Points on a hilly landscape, in no order, each with its height.
A climber steps from a point to the highest of its 2 nearest points, and stops where none of them is higher. Distance is the straight distance between rows; heights are no part of it.
z214 (h 4.35): [-11  12  -6   8   0 -13 -19   7   2  10  25  16   2  31 -10 -11   5  11
 -19   3  -6 -19  -8  35  -1  10]
z52 (h 3.33): [ 16 -15  -8 -10  14  21 -17  -6  -5  -7   3  -5  21 -12 -25  -1   0 -20
  21 -14   4  -9   4 -15  11  34]
z681 (h 2.74): [ -4  -3   9 -26   8  22 -19  -7  -6  21   4 -27 -23   9 -21   2  13  16
   1 -22  -8  -4   8  -6 -19  15]
z518 (h 4.49): [ -1 -25  -3 -20  28  -9 -14 -24   9   6  13   6  -1   4 -34   5 -31  -2
   5  -2  -3 -15   9   9   0 -11]
z915 (h 1.78): [ 12   1  18  -7 -30 -16  -2   2 -10  15   6  -6 -23   7 -13  35  40  10
  -8 -23  18 -11  16   5 -26   9]
z296 (h 2.94): [ 10  -1  -4  -5   4  33  -4  -7   8   1  -4  -7   4 -13 -13 -11 -13  -3
  13  -1  -1 -15  -8  -2  13  16]
z750 (h 5.03): [  1  -1  -3  19   4  -1  -8  -6  -1   8  30   6  17  -1 -13  -4  13 -19
  12 -22  14   3   2  14  19  23]
z754 (h 4.81): [ 11  10 -11   5  10  13   8  30  20 -21  -9  -9  -2 -16  -3 -16  -6   0
   2  10 -17   1  -7  -5   5  -1]
z948 (h 3.36): [ -8  29  -3   8  20 -14   0  10  28 -23  -3  16  10  -4  21   5  -1 -13
  15  10  -7  -5   2  -6  12  22]
z772 (h 1.97): [ 31  -5   5  29   8  -5  -4   6  19 -34  21   0  16 -20   8 -10 -16  -2
 -28  10  -1 -21   9  -8  18   3]
z688 (h 0.57): [-16 -32 -11 -18  -8 -10   9 -13  15  -7  -9 -15   3  -3 -12 -12  -5 -10
   5  11 -10  12 -17  12  31   3]
z145 (h 3.28): [-33  10  24  -7   1  13 -12 -17   8  28 -20 -10 -24  13   1 -16  21  15
  15  -7   1  10   9  -9 -17   4]
z294 (h 2.23): [ -6  14  15  15  -9 -27   8 -12  -8  -1  -7  24  10  15  25  11   3  15
  -2   5   2   9   0  -7  -1 -19]
z954 (h 3.18): [ -2  -6  -3 -12  17  -5 -10  11  -6  16  34  -6   1   3  13   6  23  13
 -32   3 -26  19   3   4   5  -6]
z959 (h 3.68): [  8 -17  -6  -8  -5  11  -7 -11 -10 -31  -3 -12   9  20  -5  -3  -3  -8
 -16  -7   1 -17 -20  -3  -7  20]
z332 (h 2.68): [ 15 -11   4 -12  -9  23  -9  15 -22  20  12  -8   8  10   7   0  14  19
 -39  12  -1  -2   6  14  -3  11]
z171 (h 4.61): [ 19  -7  -5   4  -7  21  -4  -7  -9 -10  -8 -41  -1 -21  12  -9  13  37
 -16 -15  10  -5   0  -2 -12  23]
z698 (h 4.59): [  4  20   8  -3 -18   6   0   7  13  19   0  10   9  -9 -10  -6 -31  11
  19  15 -24 -10  11   7   5 -14]
z582 (h 3.76): [ 14  30 -19  14  -5  -9 -10  22  -5   6  17  19  23   7   9  -9  16  15
 -10  18 -14 -11  15  14   9  21]
z971 (h 1.96): [  6  -7 -17  10 -11  -8  19   6  -4 -13   2 -14  15 -17  -4   1   7  15
  23  -5  22  19  -8  11   5 -22]
z586 (h 3.14): [-14  -2   5  21  -4 -21 -28 -18 -23  43   1  33  -5  14 -14  17  11  13
  18  21  11  -9  -9   9  15  -8]
z851 (h 2.43): [ 10 -14   6   3   3  30  -5  11   3   8   7  -8  12   6   6  -8  10   9
 -23  10  12  -7 -13  16  20  22]
z581 (h 1.94): [  6  -9 -18 -11  -9   3  20  16 -11 -40 -22 -13  -7 -16   6  12 -19 -12
 -15  21 -10  11   5 -31   2 -16]
z729 (h 1.66): [  5  -1  21  14  -5 -14 -18   1  -4 -17 -24  25  25  -1  -8 -24  -1  19
   7   3   3 -13   4   0  -2  17]
z106 (h 4.03): [  6 -11  -5  10   9   7 -16 -20 -18   9  11   9  18 -10 -26   9  11 -21
  30 -27  12   0  -4 -17  18  15]
z728 (h 2.54): [-11  -3 -19 -36   6   2  -7   7 -12   7   8  20   0  38   5 -11  -2 -25
 -12   3 -11 -10  -3  18 -10   5]
z476 (h 3.47): [ 14  -8  -2  20 -10 -11   2  -5   6   7  -7  26   6 -18 -26 -26 -28   4
   5  24 -32   5   6  32  -7 -23]
z418 (h 1.20): [ 18 -15 -26  22   6   9  30  -1   1 -23 -25  -8   4 -33  24 -14  -7  -1
   1  28  27   7  -6 -12  17   4]
z388 (h 2.07): [ 11  21  21   7 -20 -28  12  14  -7  23   1  -6 -28  15  -5  36  30  -4
  -1 -10  22   9  13 -26 -16   1]
z246 (h 2.50): [ -7  12 -14  15  18 -14   0 -24 -12 -14 -19  16   6  22   5   4   7  27
  11 -10   8  -5   3  -5  -7   7]
z373 (h 1.18): [ -6  -2  -1   3  31  15  -4  11  27 -11  -1 -12 -10   4  -1 -10  -1   4
 -11 -12  11  -5 -28  10   7  15]
z297 (h 1.74): [ 17 -11 -19   3  -1  -2  27   3 -19 -17 -10 -21 -18 -12   1   8  -9 -26
 -18  -2 -11  17   2 -39  -9  -7]
z451 (h 2.05): [ -5  10   4  32  -2 -13   6 -29 -29   9  -9  20  16  -2  18   0   9  19
   4  -4   9   3  27   2  -2 -14]
z84 (h 3.21): [-17   1 -17  -8 -12   2  22   2  23 -22   1 -22 -15  -8  -9  12 -17 -23
  18  -4   0   8 -10  -1   4 -18]
z167 (h 1.81): [ 19   0  17  13  -9 -14  -9  14   5 -17   4   1  28 -14  11 -19   2  19
 -15   8   1  -5   3  -3  17  11]
z490 (h 3.31): [-20  -9   9 -18  13   0  -2  14  12  -8  13 -11 -17  -2   7  -4  26  -8
   3 -23  30  32   8  -1 -32 -23]
z700 (h 3.92): [ 28  10   7  25   1   8   2  17  -4 -12   6 -22   1   0   5 -16  -8   8
 -37 -12  12 -19  14 -18 -11   6]
z222 (h 4.91): [ -1  -9  25  17  12  14  -2  -9 -14  15  -5   6 -24   1  13  28   5  -6
 -16  -9  24   7  -5 -24 -16  -9]
z120 (h 2.46): [-12  11   9 -21   7  11  -1  17  -1  18   1  16  -8  35  11   2  15  -1
 -18   5   0  -4   7  15 -18   6]
z738 (h 4.89): [ -5  -6   7 -28 -23  -8  22   3  10   5  -9 -48 -21 -13   8   3  -6  -1
   5  -4  -9  13   3 -20 -10 -11]
z955 (h 4.31): [-17 -13  17  19  21  22   4 -23   4  18   2   2 -28   1  11  19  -4  -9
  -4 -19  15   5 -27 -15  11 -13]
z595 (h 1.03): [ 20 -19 -11   9   5  17  17  -3  13 -18  -4   1  16 -34  12   9 -19  -3
   4  28  20  -5  -2  10  25   0]
z262 (h 2.67): [-19  24  11  -5   1   9  10  26   7  22  11  -3 -18  16  18  -1  26  -5
  -4  -7   1  13  16  19 -26 -11]
z756 (h 5.75): [ -2  15 -13  -1  36   6  20  32   6   9 -12  17 -13  16  -2  -6 -13  -4
  -6   8  -5   9   0 -16 -14 -22]
z203 (h 2.29): [-11  -5   0 -14   7   0  13   7   8  -2 -18 -16   0 -25  17 -12  -5  23
   8   5  -7  24   5   1   3 -21]
z848 (h 3.04): [  0   1 -11   7  -6 -14  -1 -30  -8 -34  -6   9  18 -14   4  16 -10 -11
  23   3   0  -8   1 -13  17   2]
z192 (h 1.67): [ -7  12 -15  -2   7  -7  12 -28  -7   0   2 -22  12 -17  33  13   2  18
  -2  -8  -3   1  14  10   2   4]
z318 (h 4.58): [  3 -12   1   1 -23   1   0 -20 -20  13  13   1   4  24  15   6  -8 -38
 -20   1  -1 -13 -19  -1  12  13]
z337 (h 4.46): [  8   5   4   0   3   6 -13   5 -10  -2   0 -30  -9 -29 -12  -2  11  27
  17 -32  -4   4  12 -20 -16   3]
z683 (h 3.25): [  0  16 -13 -14  -3   4 -11 -20  -8 -18  20   4   7   2   3   9 -23 -17
   0  -2 -28 -28  16   7  -5   4]
z703 (h 0.87): [  1  -3 -12   3 -21   7  25   9  30  -5  -9  -9  11 -30  16  -3 -16  -5
  13  30   6   2   5  17  24   1]
z942 (h 4.43): [  8  23 -37  12  11  23  13  11  29 -18  -9 -13 -14 -10  -7 -17 -28  -7
   5  22 -12 -21   0 -10   1   8]
z468 (h 2.96): [-13   4   6  -5  -3   4  15  26   3  10  13 -19 -20 -13  10  -2  27  -3
   0 -28  13  27   6  23 -24 -16]
z888 (h 1.91): [ -8   2 -13 -18 -13  23   1   2   8   5   1 -26   0  -9 -11 -15   6  23
  28  -4  -5   9 -19  19   1  -3]
z667 (h 2.47): [-15  41   5   0   2  -8   3  22  14  -8  16   0 -22  21  17   6  14  -5
  -2 -12 -10   9  -8   3 -19  -5]
z81 (h 2.24): [-20  -1  -1  35   5  -5  24 -13   4  17  -9  -6   1 -34  15 -13  -8   7
  16 -13  20  11  -1  12  10 -14]
z494 (h 1.85): [ -1  -7   4   7   4  -8  17 -29 -23   2 -22  -6  21 -10  32  11  -6  29
   1  -2  12   0  19   1  -2  -5]
z775 (h 2.80): [ -5   2  22   1 -10  -3 -28 -19 -24   9 -12   1 -24  19   7   4  30  12
 -21   7 -11   0  -3 -20 -12  16]
z614 (h 5.10): [  9   4  28  11 -12  12   3 -17  -6   6  -3   3  -7  18  22   7  -1 -38
 -28 -14  -2 -15 -13 -10  -9  23]
z333 (h 0.47): [-17  -8 -10 -28 -10   2 -27 -11  -5  -1  -6   7  -1   4   5 -18  13 -18
  12   2 -33   9 -19   3   4  22]
z478 (h 2.20): [ -2  -1  16 -15 -32  -4 -25 -10 -25   8   5   4   0 -22  22   9  40  22
  -4  -4 -15  16  13   9 -24   1]
z97 (h 3.66): [ 27   3  12  22 -25  10  -5  -2 -15 -17  -4 -27 -11  13  -3  -4   2  18
 -27 -17  15 -22  -2 -13 -13   7]
z446 (h 3.51): [-19  -2   6   4  12   3   0 -13  -9   3 -20 -15 -22  -1   6 -21  16   9
   0 -25   4  14  11 -17 -32   0]
z82 (h 2.33): [ -3   8 -18 -35  22  -2   4   2   4 -10   8   5   2  39  -6   4 -11  -8
  -4  -8  -1 -17   2  14 -11  12]
z161 (h 2.22): [  6  -1 -10  23 -15  -7   6   3  10 -37  11  12  15 -16   1  -6 -22 -24
 -21  17 -10 -10  10  10   9 -17]
z929 (h 2.49): [-15   1  21  -5  -8  -7 -38  -2 -24  -6   5   3  -2  -1   4   0  30  30
  -8  -3 -11   0  16   5 -15  13]
z306 (h 0.62): [  5 -11  -1 -20   0  12 -18   8 -11 -25  -2  11  13 -10   6 -15   9 -17
  -9   2 -23   6  -4  -2  -1  14]
z21 (h 2.57): [ -9   3   8  -5   9  16 -30   2   1  23  15   1 -13 -14  -6  12  19  21
  10   3 -12  23  -2  -7  -2 -19]
z474 (h 4.09): [  0  27  18 -11 -19 -13  -8  20  11  15  -3  29  19   5   0   1 -15   1
  25  14  -6 -11  -3  16   7   2]
z173 (h 4.05): [  9  31 -13  16  16   6  -4  23  -7   5  16  -3   1  13  -3   6  28  12
 -14   7  -6   0   8  -1   2  21]
z502 (h 3.85): [-21  18   4  12  18  -9 -14  -6 -11  -7  -6 -17 -28 -20   7   3  17  31
  15 -24   4  12   9 -14 -30 -10]
z314 (h 4.36): [ -8   0   8 -26 -14  -6  12 -16  21   5   0 -47  -1 -11  14  14 -15  -2
   1   8  -8  -2   8  -8  16  13]
z975 (h 0.72): [ -5 -18 -12   9 -16  -8  14 -28  30 -24 -11 -12   3 -17  -2  -1 -16  -4
  11  26  -1  -4 -11  14  23   9]
z801 (h 3.87): [-17  -3  11  21  22  19   4 -24   5  20   1  27 -15   7  -2   5 -11 -30
   3 -14   0   8  -6  -5   3 -16]
z957 (h 3.03): [ -6  -4  23  13 -17  20 -24 -21 -12   1 -10   3 -18  15  -9  -6  10   5
   0 -11  -2  -4 -15 -22 -14  -1]
z901 (h 1.55): [ 19  -1 -16   5 -12 -12  30  26  -3 -11  -1 -12 -11 -16  14  15   7 -21
  -7   2   1  31 -19 -34  -7 -18]
z919 (h 4.06): [ 10  20   2  18 -19   1   2  -7   8  22  -9  24  12 -10  -7  -7 -32  12
  18  25  -8  -8   1  35 -10 -13]
z267 (h 3.05): [  6 -17  -9  14  10  -2  13  -8  -1   1   1  16   4 -10 -27 -30 -19   3
  -4  -5 -17   7  17  17  -2 -22]
z72 (h 3.59): [ 11 -13 -28  -8   9   6  -8 -31  -1 -19  -4  16  20  -8   3  24 -15  -6
   9  27  -2 -15 -18  -4  23  11]
z162 (h 2.31): [  7  13  10  24  15 -12   4  12   4  -3   5  14  12 -26   4  15  -7 -20
  21 -16  16   6  11 -21  15  -7]
z147 (h 0.89): [-13 -26  22  -8 -16   2 -22  22  -2  15  -9  34   7   8   0 -31  11 -16
  -4  10   2  14 -14  12   5  -4]
z355 (h 1.84): [  5  12   8  -7 -20  -2   0 -15  -6  -4   1 -16   4 -22  37  17  23   7
  -2  -6  -9  13  -3  12 -11   9]
z345 (h 3.99): [  3 -14  -8 -10  -4   5 -12  -7 -14  20  35  -1  -5  24   4  23   7 -18
 -28  -3   5  -4 -26  13   9   8]
z689 (h 4.11): [ -9 -18 -20 -13   4 -12 -15 -24 -11   3  -8  35  -1  14   7  -1   4   0
   6  28  -8  15 -22  -8  -1 -18]
z607 (h 2.84): [-13  -6 -15   2  12  -5  23   2  25   2 -14  -2  -4 -20 -22   4 -15  -5
  31   7   7  13  -2   9  17 -14]
z863 (h 3.42): [ 15 -23 -19  11   8 -10   5 -19  -2 -15  -1   4  11 -16 -40  -9 -26   1
   4   4 -14  -2  12  -3  12 -13]
z727 (h 2.73): [ 20   0 -13   1   9  -9  16  11   6   5   4  -1  10  19   1  25 -13 -13
  -5  15  12   2 -23 -22  19 -10]
z875 (h 1.38): [-12 -29  -4 -25 -26   8 -14  -3 -18  32  -6  -2   9   9   6  -7  12   5
   7  12   7  -4 -17  23  13  10]
z949 (h 2.51): [-22 -15  -7   2  14  -1  25  -4  16   5 -21  -2   9 -41  10  -2  -9  -1
  22   8   8  22  15  11  21 -14]
z961 (h 3.67): [ -5  -7   2 -35  -5 -21   1  -5   9  20   2  -4  16   5  -2   4 -27   7
  -3  24 -12 -17  14   3  24   6]
z417 (h 2.77): [-10   5   6  13   2  -3  -7  -5 -21  39   5  10 -19  24 -23  17  20  13
   7  27  16  -1   5   3  23 -10]
z883 (h 2.34): [-15  25  11   1  15  -6   6  17   8 -11   0   4  -2   4  14  13   1 -11
   9 -23  10  -5   5   4 -11  -3]
z804 (h 3.49): [ -9  -3  20  26 -11  28  -9  -8  -3  26   5  27  -6  -3  -4 -18 -11 -26
   2  -3 -22   4   2  -4   1 -18]
z493 (h 1.50): [  3  -8  15  -6   7   5  -7  16  16 -39  -4   1  26 -23 -11 -13 -11  -3
   8  -8  17 -16  15  10   8  21]
z946 (h 4.02): [-16   5 -11 -30  -5 -17  20 -11  25  -1  -9 -28   4  13   0   0 -21   4
  -1  19 -17 -18  22  -3  12  12]
z538 (h 4.20): [ 14   4  25  21  -7 -20  -3  11   3 -27  18 -14   3  -1  14  -9   5  -2
 -38 -21  -6  -5   0 -13  -8   7]
z282 (h 3.20): [ 10  17  17  32 -10  18   1   8   1  16  10  22   0  -2  -7 -23 -21 -19
 -15  -9 -17 -13  14   5   2 -16]
z541 (h 5.72): [  9  -9  38  -4 -13  17  -2 -12  -9  27  -2   8 -20   4  18  13   2 -20
 -24  -6   6  -5   1  -5 -20  -2]
z45 (h 3.60): [-16  -2 -11   9  -2  -9 -27 -25 -18  15  -1  34 -15  26 -11   3  19   7
  13  23   3   8 -23   3  -3 -10]
z663 (h 3.79): [-11  -2  16 -29   0  14  -5  22  -1   3  -4  11   0   0   1  -3  14   3
  12 -10  14  18  11   3 -20 -14]
z999 (h 5.33): [ -3 -27   3  -7  15 -17 -11 -12   5  -4  32  12   9   5 -18  -4  -8  -6
  -6 -13   4  -1   1  16  14 -10]
z522 (h 2.30): [ 20  19   4  -3  -1 -15   4  12 -15  26  17  -3   1  17  -2  39  12  -1
  -3  -9  11  11  12 -27   1   0]
z434 (h 2.48): [ 17   7  -7  10 -37 -10  18   4   0 -36   7 -13  12  -4   1  -7 -17 -29
  -8   9  -4  -9  11  -4   2 -11]
z483 (h 2.66): [  5 -14 -11   2  14  19   6 -27  21  -4 -15 -10  -2 -12 -23  -9 -31   7
   7  13  -8 -24  -1  18  11  11]
z112 (h 1.35): [ 20  -4 -28  19  -8   4  34  16 -11 -20 -15 -10   5 -19  20   5  -1 -14
  13   8  20  20 -14 -24   4  -5]
z506 (h 1.05): [-18  -2  16  -2  13  24 -25   9  17  -8   5  -3 -18  -2  -1  10   9   7
   5 -13  -4   5 -21   0  -3  -2]
z95 (h 2.18): [ -4 -14   5 -31   3  12 -21   7   7   3   8 -13  -1  -8 -12   0   4  37
  15   2  -3  13  -6   8   0 -13]
z358 (h 4.82): [ -5  -3 -11 -25  21  16   1  21  -4 -27 -27  12  -5  14  -3 -19   3  -3
  -3   4  -9  13  -3 -11 -21  -5]
z790 (h 2.89): [  1  -1  20 -14  -1   7  -7 -13  -9  30   6 -14   3  -2   4  10  10  18
  -6  -9   3 -11  18   0   0  17]
z467 (h 5.25): [ -2   6 -16  -3  14   7  17  25   6 -14 -17   6  -7   5   7 -10   4 -23
   2   9 -10  19 -12 -14   1  -3]
z690 (h 2.85): [  2   2  12   4 -22  -8   7   3  -5  17  -9  16  16   6  -8   7  -4  18
  27   0  28   2   4  11   7 -10]
z791 (h 3.94): [ 12 -26   3   2  26  -5  -1 -22  -2  -8 -11  14  12   3 -21   2 -27   8
  -5  -6  10 -16   6   1   0   0]
z976 (h 3.35): [ 17 -17   6   1 -40   5   4 -18 -15 -36  -4 -17   2  11  10  -6  -6 -19
 -13 -12   6 -10 -19  -7  -9   5]
z759 (h 1.36): [ -8 -12  -4   4  12   0  -1  -2  41 -43  -6 -17   1 -21  -8 -19 -21   0
   2   3  13 -23   5  21   5  17]
z193 (h 4.16): [  8 -13 -25 -15   8  -1 -26 -16   2   3 -10  15  13 -11  -5  -1 -20  13
   7  32 -21 -17 -23   2  20  18]
z960 (h 3.72): [  4 -15 -11 -16   5   2   9  13   2 -10   7 -20 -21 -22  -6  23  -6 -23
  15 -18   6  21  -3 -18  -8 -16]
z821 (h 3.19): [  7  -2  24  15 -18 -27  -6 -11   1  13 -19  33  21   8 -10  10 -19  12
  30   9  27 -18  -8  16   4   2]
z396 (h 1.27): [-11 -18 -10   7  28  -2   0   3  37 -35   4 -18  -9 -12 -10 -20 -10  -3
 -19   2  -6  -6 -12  -1  18  16]
z216 (h 2.53): [ 14   1  -7   9  17 -14  27   3 -14  15   0   1   0  25  -1  26  -2 -15
  -2  -7  21  12  -5 -38   8  -2]
z187 (h 6.22): [  7  30  -7  28  22  -5   6  37  15  19   2  10  -4  19 -13  -7 -11  15
 -14  10  -7   2  -3 -10   0  -9]
z859 (h 2.92): [  5  20  21  22  19  13   4  21   4   5  16  12  -2 -15   7  12 -19 -17
 -12 -15  -6  -2  16  -3  -2 -24]
z730 (h 2.40): [ -2  -2 -19  -6  23   3  -2 -10  21 -20 -19   1  -3  -5 -26  -2 -22  20
  23  -3  -1  -8 -18  12 -11   1]
z611 (h 0.75): [ -7 -18   4  -8  -2   6  -2  16   2  -1   4  15   7  -1  -2 -30  18 -16
  -3   0 -18  24  -3   9   9   2]
z764 (h 3.24): [-10  10   4  12 -12  -9  29   5  10  -1  11 -14 -11   4  14   5 -14 -16
 -15  -6   3   0   1  -7   7 -32]
z461 (h 3.32): [  8  -1   4  25  -9  28 -14 -13 -11  -2  -5 -20 -20   3 -22  -8  22  15
 -14 -14  -6 -14 -13  -6 -13  19]
z401 (h 6.66): [  7  27 -22  34  18   5  26  25   2  12  -4  -2  -3  19  -5 -21 -11   5
 -18   3  11 -15   5   1  -7  -5]
z591 (h 4.08): [ 28 -10 -16 -13 -15  16   7 -12 -10 -21 -13 -36   0  -1   4   4  -3   9
  -6  -4   5 -14  -6 -22 -14  24]
z882 (h 2.02): [  1  -7  -1  24   6   1  25 -18  -5  14 -27  -1  13 -12  17 -15 -12  28
  -6   1  23   0  11  12   1  -1]
z391 (h 2.19): [  5   3 -27 -12  17  -3   8   1  28  -9  -3 -14   8   5 -14  -2 -11  18
  21   7  18 -15 -12  24   3  18]
z324 (h 4.37): [ -2  40   2  29  18  18  -8  14  -4  16  10  -8 -18   1  -8  10  10  15
  -4  -7  -7  -6  -3  -2  -8   1]
z909 (h 1.70): [ -2  -8  18 -28  10  -2  -7  28  18 -10   0  11  17  -4 -18  -6  -3 -11
  15  -6   6  -5   8   7  11  10]
z624 (h 2.97): [  7  -3 -12  10  -4 -13  30   4   9 -11   1   4 -11  12   6  15 -26 -25
  -9  16   3   5 -14 -19  16 -30]
z445 (h 3.06): [-16   5  24 -26  -7  13 -23  -9   2  44  -5  -7 -20   8  -7  -8  20  -3
   8   1 -12   3   8 -11 -16  19]
z741 (h 2.52): [-23  10  -3   7  27 -21  12  -7   1 -10  -7   5 -15   7   4   2  -3  -4
  12 -16   7  11   8 -24 -15 -20]
z42 (h 2.93): [ 26  -9  -1  11 -47   1  11  -7 -19 -11   6 -17   3  -6  -4 -10   2 -16
  -8 -12  -5   9  -1  -7  -7  -7]
z678 (h 4.77): [ -6  28  11  32  12  12 -16  12   3  12  12  11 -12  14 -18   2  12  22
 -13  10  -1 -18  -6  26  16   5]
z178 (h 3.23): [-10  11  13   8   2 -33 -12  -6  21 -21  -6  28  15  -4   5   2 -12 -23
  12   6   3 -13 -12   4  17  17]
z239 (h 1.64): [-10 -13 -15 -29 -26   8  -4  -4 -13  17  -6 -13  13   6  -6 -29  11   6
  24  -1  -8   0   1  22   1  15]
z100 (h 4.79): [ -6 -16  -1 -20  -6  -9 -28 -20 -14  -2 -14  22  13  -2  19   4  -7  10
   4  26 -20  -5 -24  -7  11   6]
z923 (h 3.97): [  1  19  -6   2  -6  -4   6  17   0   9  27  15  10  20  10 -17   1  -6
 -31   3 -26  -9   9  25  -4 -10]
z583 (h 4.57): [ -4  -2   8   9   5 -14   4   0   2  -8  21   0   3   9  -1 -13   9 -12
 -23 -28  -5   4  10   3   4  -6]
z409 (h 1.65): [  6   9 -18  19 -11  -8  28   0  -2 -23 -13   5  26  -4  -5 -11  -6   4
  27 -13  28   4  13  22  -9 -14]
z857 (h 2.60): [-12  24  15  31  17  -3   3  12  -2  12  14   5 -13 -27  11  17   7 -19
  10 -29   0  16   7 -19  -5 -10]
z822 (h 2.27): [-23  -3   4   0   5 -17 -19   5 -13  12   1   9 -20  42 -30 -28  39  16
 -12  13   3  -3   5  11  -3   4]
z484 (h 2.41): [  5  -6  -3  -9 -25   2   1  -8  -9   2   1   6  10 -10  -8  12  -9   8
  35   3   6   9  -5  -1   1 -26]
z498 (h 2.12): [ -6  -4  -7  -2   2  -8  28  28  -4 -16 -14 -20  -7 -24  15 -15 -15   2
 -13   6  -6  20  11 -19   0 -19]
z926 (h 3.54): [  8  40  -8  15   9 -25 -14  19  18  -6   5  20  19  11   5 -13   4   9
  12  12 -14 -14   6  -3   9  27]
z792 (h 3.80): [ -4  -6  -7 -23   0  -5 -17  -7   8  -5  21  13   3  -6 -26  12 -30 -11
   6   5 -25 -21   8  24   0 -12]
z527 (h 1.47): [ 10  -3  13 -22 -21   2  -9  -6  -3  16  -5  -2 -21  -8 -10   9  34   0
   2 -24   4  14  12  -9 -34   6]
z670 (h 4.34): [ -3 -18  -1 -45   5  21   4  11  -2  -9 -16  -8   1   0  -1 -11   2  -1
  -4   3  -9  13  13   0 -19 -11]
z645 (h 1.10): [-11 -35  13 -14 -17  20 -19   2 -17  24 -12  24  -3  21 -10 -11  14  -4
   5  13  31   2 -17  22   2  -6]
z989 (h 2.16): [-16  12 -28 -25  27 -20   8 -11  19 -12  -5  -9   1  24   6   2   1  15
  12   4  -4  -4  -5  15  -5  11]
z429 (h 2.45): [-12   8  -6  -6   7 -10 -21  14 -17   9  14   1 -17  37 -25  13  31  18
   2  26   3  -8   0   7   9   2]
z720 (h 4.28): [  5  -8  14 -38 -10  -3   7  12   8  -3  -1 -23 -14  -7   3  30   3 -19
  12 -14  -1  10   1 -17 -14   0]
z625 (h 2.90): [  5   7   9 -13  10   3  -7  16   9  19  17  -9 -13  -2   0   4   8   3
 -10   0 -23  15  -4 -19   1  -3]
z255 (h 2.87): [  4  14 -29 -19   2   5  -6  -9 -20   6  11  12  16  25  10   7  -8 -31
  -5   5 -20 -21  11   7   0  28]
z57 (h 3.58): [  0  16  -5   3  -9   4  27   6   7   9  21   0   0   1  10  -1 -17 -16
 -22   4 -20  -3  18  17   5 -23]
z763 (h 3.53): [  8  -7 -13   4  10   3  -1  -5 -17   7  22   0 -12  21   1  11  22  -3
 -30  -4  -4  15 -18  -6  -1  -3]
z146 (h 3.07): [ 14 -33  -6  -5  -3  10 -14  12 -32  15  25  -1  -6  22 -14   0  23   5
 -35   5  13   3  -1  10  -1 -10]
z70 (h 2.37): [ -9  11  13   4  -3  -7  14   0 -17  -2 -28  12   2  26  20   4  11  10
   3  -3  20   3   2  -8 -13  -5]
z602 (h 1.99): [ 10   6  14 -16  -2 -15   0  25   2   1  12   4  21  -6  -3  22   7 -14
  20 -14  20   8   7 -13   9   7]
z480 (h 3.63): [ -6   6  17  -2  -3 -31 -26  -4  15  22  -9  38  16   0  -4   9 -20  -7
  28  15   6 -16 -14  16   6  19]
z593 (h 2.72): [ -6   7 -14  17  19 -31  12 -20   3 -31 -13  -4   1  -5   8   4  -4   2
  14  -9   6  -3  -2 -20   6  -4]
z810 (h 3.22): [ -4 -10  20 -26 -12  -6  -2 -10  -8  29   3  -7  12   3  18  12  -4  -3
   1   4  -5   3   8 -11  15   6]
z175 (h 5.41): [ 17  -3   7   6 -24   6 -10  -5 -12  -3   2 -28  -1 -30  -7   5  28  26
  -8 -23  -1   1  16   1 -17  19]

For each start below, name the point where the climber stops.
z333 | z541
z167 | z175
z451 | z100
z595 | z738
z306 | z541
z192 | z738
z373 | z541
z355 | z999
z388 | z678
z506 | z541
